Points on a hilly landscape, in no order, each with its height.
A ball rolls from a point to whichever of its 2 nearest points has the largest drop for the distance, and stops where none of them is lower. Distance is the straight distance between rows; heights are no part of it.
Z_901: 71 78 105 105 125 86 108 122 65 110 101 109 104 90 118 98 106 105 89 95 105 101 90 108 111 102 83 107 93 92 103 107 88 107 116 109 136 98 85 116 105  h=249
Z_547: 108 95 109 95 97 67 114 110 77 90 91 104 131 100 71 101 76 79 74 107 124 93 79 91 125 100 82 115 111 111 111 79 87 70 103 103 93 86 91 90 98  h=713
Z_781: 105 85 118 98 99 124 103 85 109 115 120 112 99 100 110 109 101 120 86 90 115 110 115 102 108 82 102 107 97 100 107 83 86 111 95 109 102 106 122 88 78  h=361
Z_446: 110 113 92 120 108 107 102 97 92 94 80 104 73 119 116 102 100 102 135 110 89 88 127 85 119 82 90 88 71 98 113 107 92 116 77 103 94 95 93 107 107  h=214
Z_178: 80 76 81 101 106 100 100 97 86 76 124 94 117 79 90 87 74 92 76 91 98 107 86 104 100 91 89 113 117 82 96 83 89 87 117 109 97 114 110 91 81  h=310
Z_148: 94 90 100 107 111 91 94 88 103 105 113 108 113 88 99 98 92 112 95 87 91 93 91 106 92 93 102 103 102 81 79 101 112 106 107 93 99 121 105 106 104  h=189
Z_837: 95 65 109 100 78 97 104 94 99 125 103 106 84 113 74 98 93 108 105 87 113 107 104 116 89 118 113 126 97 111 115 82 111 120 117 81 117 76 109 87 95  h=417
Z_795: 98 105 128 92 100 102 102 114 99 120 125 107 111 97 122 106 108 113 81 113 119 103 94 110 98 107 100 96 86 122 103 84 75 87 117 93 91 81 101 105 101  h=414
Z_346: 114 84 111 112 131 85 126 115 87 119 92 120 88 116 107 96 96 123 111 116 114 86 99 79 99 81 87 77 89 89 97 100 81 131 77 105 98 88 93 116 99  h=311
Z_329: 91 93 110 100 108 66 98 124 73 117 100 103 127 92 94 100 95 93 73 115 102 110 89 100 122 100 94 107 103 127 116 96 105 68 113 92 137 97 80 110 106  h=694
Z_355: 105 126 110 123 87 125 53 86 107 75 107 65 126 105 105 106 89 102 83 86 80 115 89 126 119 103 107 108 88 120 105 112 122 73 98 106 135 109 91 85 93  h=558
Z_144: 102 71 108 111 89 108 109 98 97 110 104 106 97 112 99 89 86 113 124 85 104 111 97 109 80 108 110 88 119 97 88 107 110 137 90 111 113 110 110 100 86  h=351
Z_198: 97 110 84 86 109 91 108 110 95 90 89 114 116 81 126 91 114 81 95 99 93 104 118 92 123 93 101 97 100 79 111 108 73 111 95 123 80 114 89 106 92  h=410
Z_92: 69 61 100 88 84 108 102 109 74 83 124 107 80 100 117 101 103 105 124 84 107 123 129 110 79 109 92 105 91 80 112 92 86 114 117 109 91 88 108 111 98  h=358
Z_678: 105 47 112 86 103 61 117 118 70 105 120 123 120 83 89 100 76 98 99 104 114 120 93 111 77 109 115 91 115 102 104 103 84 103 93 92 112 104 104 113 115  h=369
Z_960: 96 89 83 93 102 80 105 101 110 93 82 99 83 94 90 100 131 92 136 107 66 92 113 90 83 109 96 101 88 90 108 111 146 111 114 83 94 96 89 113 143  h=407
Z_778: 90 79 81 85 121 89 120 109 97 104 90 101 65 98 89 109 111 106 95 103 107 93 103 92 74 102 96 104 103 92 98 108 107 102 103 94 121 84 88 103 115  h=256
Z_933: 109 87 90 77 114 86 127 106 73 94 81 116 93 79 91 105 94 98 78 105 113 101 93 80 116 76 77 81 124 94 95 93 72 104 79 118 107 88 111 110 82  h=526
Z_946: 57 76 96 94 109 79 96 118 66 88 114 103 109 79 106 106 100 100 88 86 107 104 83 123 103 112 82 114 99 85 88 95 91 89 131 95 117 92 95 118 108  h=289
Z_769: 88 95 92 85 115 76 108 113 94 116 76 99 101 107 87 100 106 103 73 95 109 112 99 85 124 90 98 108 122 113 94 97 112 89 100 111 131 106 84 99 81  h=133
Z_962: 84 104 79 93 105 104 91 105 98 75 104 105 99 88 123 99 102 94 98 85 104 101 121 104 105 103 106 107 100 85 103 113 73 98 97 114 91 106 89 105 88  h=382
Z_496: 110 127 102 101 95 85 77 84 106 103 89 97 112 86 89 110 100 99 79 93 80 92 92 103 117 93 100 104 97 105 87 112 120 77 96 88 111 111 98 105 112  h=532
Z_971: 96 101 71 102 116 104 109 100 107 98 73 107 67 108 102 92 113 100 123 107 80 80 119 79 105 85 98 101 81 69 107 116 89 132 88 95 96 87 93 102 108  h=165
Z_209: 96 79 101 104 92 64 93 94 86 93 83 109 89 89 95 112 111 103 130 81 84 98 120 107 84 114 96 100 97 93 107 119 138 109 102 87 111 99 90 121 134  h=389
Z_481: 83 79 117 103 87 104 93 95 97 96 132 107 101 101 120 114 108 114 121 81 105 120 128 109 92 103 101 106 88 90 110 84 109 104 113 108 85 111 112 102 101  h=391
Z_619: 92 95 106 85 92 100 76 84 124 100 107 116 97 102 105 123 111 114 95 72 121 100 133 117 101 101 125 119 86 84 100 104 87 106 90 88 90 101 109 96 95  h=270
Z_415: 86 75 79 81 100 75 101 98 106 108 87 106 88 88 89 97 131 95 112 106 65 106 123 86 100 93 89 108 92 77 104 104 133 114 122 83 98 100 103 111 122  h=421
Z_103: 92 97 113 113 94 122 105 98 102 121 99 92 62 120 107 109 117 122 122 102 101 102 102 100 91 105 97 97 88 115 100 99 116 112 105 89 114 82 114 97 104  h=359
Z_381: 122 121 90 110 106 125 95 74 101 88 109 88 90 83 105 99 85 98 100 111 70 95 98 88 91 73 91 79 101 103 91 107 107 92 85 102 99 127 113 98 108  h=623
Z_727: 136 119 129 118 80 123 85 64 130 113 105 99 119 113 92 91 84 103 106 100 91 93 89 99 89 95 123 101 95 109 98 114 107 106 89 89 94 115 116 81 107  h=305
Z_539: 105 111 112 108 87 123 95 106 103 114 113 85 92 102 111 91 94 113 104 116 91 110 79 100 83 102 90 67 118 124 72 106 101 95 96 99 106 99 119 105 89  h=438
Z_25: 96 79 97 89 104 89 106 85 80 82 108 112 119 63 83 112 85 93 66 86 110 98 92 107 116 86 75 112 111 73 95 80 87 90 101 110 89 109 124 97 86  h=345
Z_203: 96 111 113 107 78 120 86 103 115 111 97 89 105 120 120 91 110 100 109 96 96 117 107 110 119 111 115 105 96 128 112 101 101 103 108 108 106 101 101 85 84  h=357
Z_936: 108 104 98 107 110 99 104 105 125 119 82 110 93 131 104 90 101 113 116 105 112 87 108 84 106 88 118 93 97 98 90 104 87 129 81 98 87 99 97 97 83  h=379
Z_776: 82 86 95 123 102 80 71 93 99 98 108 96 112 111 83 104 84 113 82 77 108 92 105 113 126 94 100 136 83 95 108 82 112 93 111 83 112 93 88 92 83  h=383
Z_123: 112 79 122 129 111 105 120 91 83 95 116 98 108 119 80 101 74 107 101 93 131 92 83 100 90 105 83 109 112 104 106 77 110 98 98 114 99 106 102 83 94  h=528
Z_784: 96 94 116 122 94 106 86 100 86 92 132 100 120 96 127 103 78 120 103 94 110 115 100 117 102 105 92 92 99 112 96 102 86 94 95 112 114 98 106 107 85  h=400
Z_432: 103 95 95 91 114 61 112 130 99 119 87 112 108 96 106 88 113 96 107 130 84 96 98 88 97 102 98 82 94 101 98 112 97 107 106 86 93 86 80 123 124  h=401
Z_711: 96 106 123 100 82 124 113 114 105 99 104 88 94 112 117 99 124 93 127 97 111 102 94 114 70 136 105 90 108 116 105 109 118 106 105 119 90 97 96 95 116  h=493
Z_168: 102 81 102 122 110 122 98 82 102 108 111 96 99 107 98 92 82 118 96 77 106 100 89 110 91 94 104 104 116 96 86 108 105 127 92 112 129 123 108 89 76  h=307
Z_870: 98 109 79 91 123 111 124 113 116 97 89 110 82 97 112 94 131 98 115 112 91 80 108 82 99 93 100 98 77 54 108 102 77 132 101 103 69 89 96 104 110  h=118
Z_559: 100 111 81 95 114 126 103 96 120 82 99 112 85 106 113 103 108 106 116 99 108 79 115 88 97 89 109 100 89 68 95 102 63 120 86 95 64 99 105 100 89  h=172
Z_260: 108 126 98 87 88 116 118 108 113 82 82 98 90 96 109 105 133 79 135 107 88 83 102 106 84 127 107 93 86 87 115 108 106 111 105 106 69 87 92 103 138  h=517
Z_484: 96 94 103 113 113 89 100 115 68 102 116 94 115 87 118 92 91 93 90 119 92 120 97 96 112 93 90 90 104 127 120 100 102 74 103 118 130 115 86 107 98  h=682
Z_351: 94 98 108 84 91 124 86 91 130 110 127 99 99 103 102 106 111 116 83 95 105 114 111 104 98 89 117 113 93 102 100 77 90 92 113 87 82 98 123 87 81  h=396
Z_564: 128 116 127 113 73 122 86 64 111 99 100 100 125 95 108 97 92 89 99 84 94 94 98 119 98 112 114 115 89 107 118 117 95 105 96 105 107 105 109 77 111  h=336
Z_734: 90 106 118 78 104 99 124 127 95 118 110 102 95 96 115 108 132 107 91 116 112 105 86 100 95 109 86 85 91 101 96 80 84 102 126 103 85 80 103 108 108  h=419
Z_473: 115 94 89 87 114 104 136 98 83 91 83 109 85 88 83 104 98 91 83 107 107 81 90 76 109 78 69 94 110 86 107 75 81 107 93 110 86 87 112 93 94  h=509
Z_780: 111 127 110 109 95 127 81 61 121 80 96 94 112 107 104 116 106 98 105 77 100 92 109 112 124 91 111 114 84 83 106 103 101 106 87 113 86 132 111 74 101  h=277
Z_416: 101 111 105 144 125 136 90 106 88 114 118 70 101 106 113 78 99 89 87 121 86 105 86 107 106 97 89 102 92 137 122 106 120 84 103 112 144 123 83 91 93  h=654
Z_980: 108 113 91 91 116 128 108 85 113 105 94 103 64 92 114 111 124 102 97 112 96 83 115 91 97 85 108 104 77 100 122 108 80 109 92 89 103 89 107 91 115  h=324
Z_149: 98 124 124 122 99 121 101 115 104 109 110 74 93 128 105 94 119 98 120 111 116 101 82 109 82 129 96 85 102 124 86 106 137 88 102 111 90 111 93 92 110  h=477
Z_839: 82 99 82 100 112 97 102 101 80 66 120 94 111 72 114 98 89 80 89 91 96 100 100 107 95 103 91 108 108 86 106 102 95 81 112 121 92 121 87 99 105  h=347
Z_775: 112 107 89 125 116 115 87 81 99 96 119 80 87 93 92 96 82 101 93 114 67 100 99 92 90 79 95 97 91 117 105 99 129 73 97 92 112 124 97 96 112  h=634
Z_792: 92 120 98 116 100 90 77 125 93 80 109 81 120 121 104 102 74 102 96 106 123 107 89 105 117 109 98 95 106 132 91 99 102 56 89 113 110 90 74 110 79  h=175
Z_642: 118 131 113 103 74 109 66 86 104 89 104 93 102 90 109 122 88 116 90 101 92 107 102 111 114 94 93 83 87 124 93 100 89 68 85 84 104 81 118 105 98  h=319
Z_708: 85 80 104 110 99 85 72 92 85 85 135 103 119 83 115 112 85 117 91 79 100 127 117 114 106 89 98 104 98 93 102 99 106 82 94 113 114 116 104 109 83  h=435
Z_59: 104 116 65 73 108 121 122 105 108 92 80 94 61 95 90 102 122 88 102 124 80 97 109 65 95 77 84 84 104 83 99 87 94 101 98 94 86 91 108 106 96  h=231
Z_779: 94 96 100 85 77 113 109 113 109 80 100 100 95 94 120 96 123 83 134 93 95 101 114 111 70 132 115 97 100 98 120 109 100 110 111 108 75 91 92 103 122  h=507
Z_590: 102 94 124 102 78 94 103 96 92 88 126 104 130 101 108 113 90 106 108 90 115 124 112 106 107 104 94 97 105 98 106 74 104 89 103 123 76 114 114 95 87  h=354
Z_849: 110 113 104 135 111 118 87 84 95 106 108 80 103 96 95 89 88 92 87 106 76 88 81 108 98 100 99 115 86 123 114 108 124 81 107 92 130 112 88 89 115  h=644
Z_16: 114 99 108 102 117 82 117 117 107 132 94 114 94 125 105 91 105 111 108 127 110 94 108 73 104 82 103 82 89 110 102 89 89 119 91 94 87 88 92 107 93  h=346
Z_704: 128 117 112 103 99 86 102 95 94 85 90 97 126 114 70 95 68 79 74 105 128 82 81 87 106 100 96 115 108 120 106 101 98 61 84 112 96 84 76 91 100  h=723
Z_931: 109 66 78 64 78 72 121 110 103 102 78 121 96 80 65 98 101 84 107 107 91 100 109 95 86 109 99 98 117 65 96 97 97 124 99 74 87 77 112 112 112  h=440
Z_638: 122 119 102 108 91 129 77 70 131 93 99 92 101 111 87 98 82 105 94 100 95 85 96 99 104 85 119 109 91 103 100 102 88 95 85 82 88 101 116 75 93  h=271
Z_961: 78 87 88 106 96 97 87 100 97 100 94 104 110 109 107 91 96 104 94 79 100 113 113 102 139 88 96 120 100 89 102 91 89 114 104 114 106 102 103 94 63  h=282
Z_243: 92 101 68 101 81 97 77 97 92 68 88 106 110 85 99 93 79 99 103 83 95 113 109 99 132 95 95 99 118 79 86 104 69 100 84 105 91 89 118 110 54  h=161
Z_648: 91 106 68 83 109 61 83 116 113 102 86 105 103 100 100 95 108 94 93 115 88 104 125 83 115 93 109 102 97 100 93 117 99 87 97 84 98 97 74 117 101  h=117
Z_482: 84 119 81 91 91 100 67 94 108 67 106 85 82 97 101 122 101 110 113 88 83 113 118 101 97 93 98 88 99 94 75 105 119 68 97 88 90 111 104 118 105  h=503
Z_263: 106 82 125 124 97 104 113 113 97 125 101 101 114 126 97 78 85 102 112 102 122 100 79 111 83 123 106 94 114 111 94 104 101 124 96 111 107 101 99 91 87  h=388
Z_665: 90 99 71 83 88 92 83 85 110 90 85 99 84 73 79 107 106 87 81 86 81 91 113 104 98 101 100 121 105 84 98 110 105 91 108 71 105 93 106 99 106  h=531
Z_744: 90 105 108 115 104 111 96 119 109 119 102 82 95 109 101 76 111 99 107 116 92 99 71 104 79 117 98 85 112 120 78 110 130 96 112 95 104 107 100 103 103  h=460
Z_278: 85 91 86 88 88 98 98 98 94 90 83 117 99 96 103 103 104 103 100 79 107 112 119 97 138 89 84 105 107 71 90 91 79 117 93 113 89 92 122 106 62  h=232
Z_379: 124 126 94 123 121 131 91 83 107 94 108 78 97 103 96 87 75 100 81 117 91 89 75 84 95 76 90 84 109 118 80 112 102 85 77 109 110 121 101 93 90  h=610
Z_805: 112 128 85 84 116 134 118 93 109 101 103 93 79 82 102 94 116 88 79 122 83 89 89 80 96 79 91 88 99 98 99 89 84 96 108 100 82 105 113 93 98  h=267
Z_873: 81 79 93 81 98 79 78 105 90 93 125 112 115 66 119 101 102 101 85 94 92 132 117 104 102 91 108 96 109 93 99 110 94 83 100 109 105 113 108 119 91  h=464
Z_52: 95 82 118 107 74 109 99 98 100 116 108 94 103 115 94 95 93 106 97 89 108 119 101 112 102 112 105 117 106 121 116 79 109 99 116 104 112 90 109 80 82  h=390
Z_812: 100 76 86 59 102 71 117 111 112 105 85 125 99 76 88 107 122 94 96 100 101 92 113 103 81 113 104 100 101 61 97 114 92 122 101 85 92 81 97 114 123  h=458
Z_261: 85 103 96 84 95 127 99 108 126 103 120 92 77 118 104 104 115 112 105 112 108 118 113 86 86 91 107 95 103 106 91 78 98 90 109 94 77 99 114 97 82  h=423
Z_628: 89 80 102 89 101 60 112 131 77 113 96 102 129 96 78 92 86 84 75 120 107 107 72 95 120 101 90 107 113 112 101 81 86 83 118 84 107 88 96 102 100  h=704
Z_400: 92 121 107 87 106 115 121 121 101 106 106 85 81 99 115 107 141 96 107 123 92 103 91 98 90 113 87 84 88 113 101 87 118 89 122 108 81 93 97 107 124  h=398
Z_773: 89 71 109 122 142 84 119 127 81 119 108 114 93 121 111 90 98 117 110 112 122 88 97 95 86 102 97 99 86 91 105 109 90 122 94 102 111 95 73 111 109  h=258
Z_597: 94 105 105 103 97 97 89 98 110 113 91 107 113 114 121 96 114 99 102 88 98 113 123 102 134 94 113 114 88 105 119 100 98 112 101 114 102 114 93 89 86  h=326
Z_714: 81 83 108 115 139 71 106 130 73 109 103 112 117 111 113 99 96 108 94 99 128 92 93 101 106 105 100 105 97 103 104 110 90 99 99 107 131 105 64 118 102  h=192
Z_866: 92 113 98 108 93 127 75 65 124 82 96 79 86 115 98 115 109 104 122 75 87 102 109 113 107 94 122 107 95 92 102 109 123 111 99 98 101 134 109 78 108  h=312
Z_145: 92 103 98 104 128 107 127 114 106 110 102 103 99 98 110 87 116 99 99 114 101 76 80 97 95 103 97 100 88 74 97 94 89 126 114 107 76 99 96 96 108  h=57
Z_675: 95 94 90 116 94 75 75 99 101 94 94 96 120 112 84 94 71 102 93 81 106 98 101 107 115 98 112 116 108 104 99 103 108 96 94 95 116 100 82 98 80  h=353
Z_685: 95 82 103 109 87 91 85 112 99 113 113 103 120 93 102 78 76 100 100 107 94 102 82 113 81 115 113 97 107 116 91 109 91 97 108 81 112 89 100 112 100  h=283
Z_865: 99 91 94 97 99 118 116 93 93 96 89 96 62 97 106 111 106 100 108 88 107 90 111 104 75 107 102 103 104 102 118 112 99 110 91 107 125 87 96 93 111  h=302
Z_90: 100 83 91 113 121 102 93 80 96 95 115 108 121 79 106 91 79 104 79 79 97 96 98 105 105 80 100 110 109 77 95 108 92 115 90 117 117 133 105 94 83  h=248
Z_376: 97 102 103 117 93 127 103 83 106 98 98 93 71 114 111 108 111 104 127 88 102 92 111 109 90 111 110 110 84 105 123 104 105 119 100 99 105 95 105 83 110  h=332
Z_519: 110 99 109 128 90 88 98 93 76 93 113 99 96 101 93 110 73 115 121 108 90 107 102 94 93 96 78 82 99 110 96 87 125 77 95 91 98 102 108 111 108  h=468
Z_206: 112 110 85 86 109 121 107 80 128 99 90 102 66 108 102 117 125 93 123 112 101 86 131 85 84 90 131 107 78 94 135 109 99 114 80 85 98 98 101 87 126  h=333
Z_687: 117 120 115 107 87 106 83 95 96 94 113 104 119 93 127 111 86 119 95 102 109 112 102 105 123 94 90 81 99 118 92 99 73 90 83 113 100 88 115 110 77  h=360
Z_910: 118 110 130 97 68 102 88 78 99 103 100 115 129 75 108 113 96 99 85 78 107 97 97 128 104 119 100 108 96 97 101 107 87 98 95 102 102 89 121 98 104  h=364
Z_364: 110 66 114 110 110 66 122 109 82 114 92 103 120 103 73 83 95 82 103 102 97 97 82 99 73 124 111 112 117 106 124 111 129 109 111 94 120 117 74 92 130  h=515
Z_300: 110 111 131 108 92 103 89 94 98 108 118 112 132 91 118 106 93 108 79 96 119 89 93 121 111 110 98 114 80 110 110 89 72 90 108 97 95 84 104 95 100  h=392
Z_81: 113 118 97 91 105 98 136 102 90 104 68 101 89 90 83 102 110 86 89 110 95 71 77 87 111 97 74 97 100 87 101 87 96 111 105 105 91 83 105 95 112  h=495
Z_798: 103 102 75 91 72 111 77 91 97 60 101 107 95 79 95 106 75 102 103 84 102 111 114 106 98 104 101 98 114 87 89 103 64 83 84 88 87 77 118 108 69  h=230
Z_545: 112 101 102 87 92 79 114 113 95 106 84 112 114 86 104 89 96 92 106 109 92 98 91 96 92 109 106 80 116 99 94 113 93 106 94 104 94 95 97 112 110  h=424
Z_229: 86 88 91 105 136 109 111 95 103 94 125 107 94 89 109 100 99 112 92 96 106 79 95 99 80 89 98 108 92 69 86 95 90 109 106 101 83 116 100 100 108  h=128
Z_262: 98 85 108 85 91 83 116 96 103 124 83 115 94 107 75 110 106 111 93 89 117 95 96 106 107 107 97 115 103 94 89 85 109 115 106 87 106 79 110 97 98  h=442
Z_337: 109 129 76 79 121 87 102 103 115 85 94 103 108 95 94 102 99 91 82 108 103 89 103 78 107 83 107 94 110 88 79 102 93 83 87 108 71 119 87 108 96  h=245
Z_89: 113 139 122 103 79 106 62 79 116 97 93 85 136 97 95 101 96 96 78 88 81 102 77 115 119 104 109 108 95 109 83 123 117 75 98 96 118 109 100 95 105  h=543
Z_24: 107 72 118 106 103 101 124 90 84 97 115 110 96 104 76 114 78 108 99 83 139 82 83 120 71 120 98 117 101 93 102 82 97 108 103 96 98 85 105 90 112  h=548
Z_802: 114 141 92 104 102 102 106 110 93 92 72 97 83 117 114 106 110 91 127 117 91 87 112 93 128 100 88 82 75 109 102 98 88 102 87 104 79 86 86 114 110  h=252
Z_522: 90 92 106 87 77 84 91 103 106 81 113 99 119 107 93 113 89 103 107 73 122 121 113 109 93 115 114 103 120 96 93 91 112 87 99 116 85 111 98 99 85  h=309
Z_303: 110 114 99 95 97 115 87 82 124 85 99 110 100 107 102 113 97 106 103 84 120 82 116 104 100 98 117 110 92 87 98 101 74 102 83 90 73 97 108 90 94  h=223
Z_991: 103 102 111 111 107 106 103 108 122 122 93 99 106 135 92 86 93 108 101 96 131 85 84 101 94 112 120 108 111 110 84 105 98 115 91 103 99 96 90 88 82  h=412
Z_927: 102 110 75 89 96 92 98 119 99 98 85 109 112 81 120 68 105 74 104 119 67 109 111 85 120 97 108 91 101 98 110 116 73 108 101 100 86 99 90 112 92  h=434
Z_900: 97 123 97 106 88 93 96 120 89 75 97 81 130 115 92 83 73 75 95 108 118 107 78 99 110 117 97 100 118 118 92 102 96 65 100 127 96 95 80 100 83  h=83
Z_686: 111 143 90 95 105 113 97 96 110 100 73 94 105 100 100 90 106 80 82 106 93 75 82 98 124 100 100 111 94 107 93 113 83 95 100 99 96 93 89 94 103  h=469
Z_157: 82 79 103 80 79 89 66 98 106 100 114 111 105 85 103 113 103 109 79 69 111 120 121 131 98 112 118 119 96 98 98 104 91 95 105 89 114 88 107 108 85  h=317
Z_421: 91 64 83 79 111 53 99 106 107 104 90 122 106 93 86 102 106 100 107 80 105 98 117 108 79 111 118 108 106 64 88 125 112 134 95 90 104 103 82 119 117  h=480
Z_882: 115 94 118 101 91 102 114 95 94 126 111 107 105 90 99 91 99 103 95 116 82 110 88 88 100 85 87 82 103 106 101 77 101 111 112 98 92 105 126 99 95  h=465
Z_10: 108 64 104 85 100 101 132 98 77 96 91 122 90 92 71 110 80 103 90 84 134 85 83 119 93 110 87 109 108 86 91 84 79 122 93 100 106 75 114 99 99  h=564
Z_641: 109 80 112 114 116 103 132 98 73 92 120 93 110 96 86 96 76 96 90 110 111 106 78 88 82 92 75 88 125 102 102 83 106 90 97 120 101 123 107 88 97  h=508
Z_588: 102 72 114 97 90 75 101 115 80 100 123 107 136 87 90 89 67 93 97 108 108 115 66 113 77 117 111 89 128 108 83 107 93 87 103 98 108 103 107 113 105  h=325
Z_783: 101 100 112 111 108 133 89 72 120 96 123 96 105 109 116 110 102 116 95 77 117 98 111 110 106 89 117 117 92 95 109 97 91 114 92 115 100 123 108 73 87  h=321
Z_684: 110 121 94 130 94 121 70 88 108 80 100 67 104 120 101 95 77 102 103 100 84 112 99 107 119 90 102 94 97 124 99 109 113 83 83 110 121 115 94 86 81  h=574
Z_159: 104 105 122 80 87 108 129 98 96 97 102 108 116 91 94 109 105 95 94 90 118 92 75 107 89 115 90 99 114 77 84 83 92 108 112 116 74 95 117 96 105  h=399
Z_488: 91 96 79 90 103 55 91 113 105 121 69 106 106 110 86 92 102 100 89 103 92 105 113 83 136 88 104 108 112 103 90 111 111 103 94 89 120 97 81 111 85  h=31
Z_951: 112 108 119 131 113 119 104 101 71 99 130 79 130 91 113 88 88 86 81 121 94 119 82 103 105 100 77 97 103 131 124 98 109 74 105 130 131 127 89 94 97  h=668
Z_91: 87 123 94 114 115 139 100 97 131 101 97 73 73 130 105 94 124 100 123 107 104 89 87 101 92 106 120 94 99 100 86 115 118 118 95 104 88 119 103 83 103  h=362
Z_170: 90 111 84 100 110 133 122 112 99 107 90 83 68 105 107 83 117 89 95 121 88 99 89 87 108 93 82 96 101 107 106 87 95 106 114 112 96 92 107 86 84  h=301
Z_19: 115 125 72 74 109 92 111 111 106 101 68 103 78 95 98 100 116 87 93 123 87 94 113 73 111 86 95 82 99 103 102 105 85 96 87 95 95 84 89 111 101  h=187
Z_133: 117 95 106 92 78 85 112 104 92 103 95 108 96 96 93 103 89 97 121 115 93 109 110 85 80 99 98 74 113 113 104 92 111 90 90 94 92 94 108 111 113  h=446
Z_770: 109 90 125 113 108 87 107 112 97 138 86 112 102 114 107 97 112 115 106 98 107 101 97 106 94 119 114 100 101 122 110 117 115 116 96 95 136 96 81 105 109  h=550
Z_26: 124 119 95 118 111 128 78 82 119 87 95 80 98 119 97 95 74 107 87 100 102 97 97 92 110 75 111 93 107 126 98 115 94 87 65 110 121 115 93 82 79  h=592
Z_271: 83 94 87 113 90 86 68 114 105 103 105 100 126 102 108 74 80 99 103 98 87 107 97 106 115 100 115 104 103 106 91 109 93 100 105 94 110 99 92 111 79  h=320
Z_478: 112 86 105 66 73 96 125 98 101 106 90 114 108 80 74 99 98 84 92 100 99 100 89 99 83 110 99 101 122 82 96 86 94 108 108 92 83 86 123 98 106  h=420
Z_201: 110 116 94 92 76 113 84 86 101 74 99 99 86 84 99 119 86 102 98 92 102 97 112 106 88 102 97 93 103 103 96 100 84 71 86 85 95 83 113 104 102  h=280
Z_471: 131 138 121 105 91 135 100 93 111 109 105 84 96 106 123 96 105 97 109 122 89 107 89 95 92 95 97 60 105 129 90 115 92 105 82 115 97 115 110 100 100  h=411
Z_139: 85 114 105 96 93 120 102 101 105 105 99 86 66 112 111 116 135 108 121 110 89 111 110 98 99 105 92 93 83 119 101 92 127 90 117 95 100 91 108 105 117  h=381
Z_743: 116 127 95 96 94 107 118 107 107 104 78 98 70 116 99 110 112 94 129 125 97 82 104 84 93 102 93 82 83 105 106 91 101 104 93 88 80 73 101 104 118  h=284
Z_659: 58 59 84 89 101 83 93 110 65 79 117 102 83 91 101 103 100 101 102 81 104 118 116 113 87 110 85 117 91 77 103 96 90 100 128 98 104 87 97 114 104  h=323
Z_706: 106 109 112 94 92 117 106 101 113 123 117 96 86 108 109 96 118 108 104 124 90 115 105 80 100 78 94 80 92 115 103 70 101 105 113 94 79 100 123 99 87  h=447
Z_118: 85 95 101 108 80 101 64 83 105 91 105 97 96 89 107 111 101 103 96 67 95 101 112 132 98 115 113 123 84 102 115 110 101 101 116 82 116 89 101 96 104  h=349
Z_284: 111 110 91 83 97 134 105 78 115 107 97 105 78 81 103 103 114 99 90 104 83 91 104 91 94 80 101 99 96 88 105 94 83 112 99 85 92 99 128 90 99  h=296
Z_677: 110 118 81 96 101 115 104 92 125 96 81 92 56 125 90 113 111 96 134 122 101 85 119 82 83 98 118 95 84 109 115 105 105 100 83 76 94 82 98 96 123  h=308
Z_732: 77 112 86 110 108 138 79 85 127 83 95 69 60 130 106 103 122 106 140 93 89 104 105 107 93 99 124 95 96 100 97 123 117 120 98 92 102 126 102 87 108  h=339
Z_550: 98 124 73 98 98 103 97 120 111 97 79 94 110 99 102 66 101 71 102 118 76 92 89 91 110 110 109 102 106 102 95 114 86 100 109 95 84 97 83 104 95  h=451
Z_359: 97 98 106 109 119 81 103 125 99 129 104 103 108 109 114 82 108 100 103 130 91 105 100 88 102 97 104 90 88 120 105 99 104 101 109 95 99 102 81 111 107  h=380
Z_563: 93 75 112 119 124 70 114 113 96 132 93 106 107 126 81 91 111 102 107 96 117 92 90 105 88 126 119 123 102 104 118 107 129 122 114 87 128 104 70 95 115  h=533
Z_71: 112 93 127 103 96 89 125 98 78 110 113 98 111 100 82 108 92 107 94 113 101 121 82 81 103 86 73 81 117 110 98 65 120 89 109 108 92 116 121 97 94  h=485
Z_806: 104 121 76 81 109 68 92 111 113 94 92 94 116 102 86 94 98 80 89 115 93 103 109 81 105 94 115 100 111 108 91 105 115 70 95 102 84 119 71 109 107  h=188
Z_512: 113 99 128 83 95 95 119 83 85 104 110 112 128 77 83 112 93 99 70 89 116 98 73 107 97 100 81 105 115 83 85 81 98 92 111 112 91 108 123 93 103  h=377
Z_414: 98 67 96 93 116 45 113 112 93 109 92 116 117 92 82 97 104 92 103 99 95 94 104 100 86 112 109 109 106 83 108 114 122 114 107 86 105 112 76 108 133  h=499
Z_868: 92 114 79 92 89 83 62 82 109 84 82 92 89 80 89 117 107 99 93 86 68 103 115 106 111 91 98 101 98 95 84 120 125 79 95 77 110 111 105 110 113  h=518
Z_454: 118 145 94 92 102 106 124 94 102 96 60 93 93 102 91 101 119 78 103 105 89 73 84 90 117 102 90 96 95 89 95 106 111 107 95 116 86 96 93 95 118  h=484
Z_184: 85 98 101 113 86 97 86 92 90 82 116 91 81 104 96 124 90 123 124 88 97 106 105 104 84 102 83 89 99 97 78 90 130 80 105 88 96 100 111 115 108  h=486
Z_569: 116 136 114 105 105 129 108 102 127 112 101 86 96 123 111 93 117 97 116 119 103 90 85 92 87 103 113 77 99 109 85 110 105 114 88 109 73 115 102 93 105  h=386
Z_503: 95 83 102 110 79 79 82 81 95 101 96 107 96 88 89 110 101 100 111 73 88 95 114 120 93 114 101 119 91 94 113 105 125 111 114 77 110 93 104 102 121  h=370
Z_322: 83 83 95 82 87 86 116 107 104 116 79 103 92 104 85 99 127 97 108 97 87 112 104 94 110 105 92 109 105 91 99 85 127 116 124 97 99 92 107 98 102  h=439
Z_926: 82 81 90 87 125 82 118 114 92 123 86 98 83 101 88 100 117 104 73 107 104 102 96 89 105 94 91 117 104 107 105 98 112 94 116 95 136 93 82 97 103  h=204
Z_336: 96 115 100 92 94 87 88 113 108 81 111 96 114 116 99 111 87 106 97 97 125 108 108 99 99 108 110 98 108 113 90 91 101 66 92 107 79 99 84 104 90  h=253

For each start below, name the point where the ball stops.
Z_711 -> Z_780
Z_734 -> Z_488
Z_563 -> Z_178
Z_482 -> Z_714
Z_473 -> Z_178
Z_24 -> Z_780
Z_10 -> Z_243

Call two points neighbours if one is among the 2 nearest of the other. Go from one point of each pair to the other, from neighbour to neighbour, staying as low as possible. Name the highest point that can't be avoided.
Z_780 and Z_488 -> Z_260
Z_145 and Z_714 -> Z_991
Z_714 and Z_900 -> Z_481
Z_685 and Z_243 -> Z_776
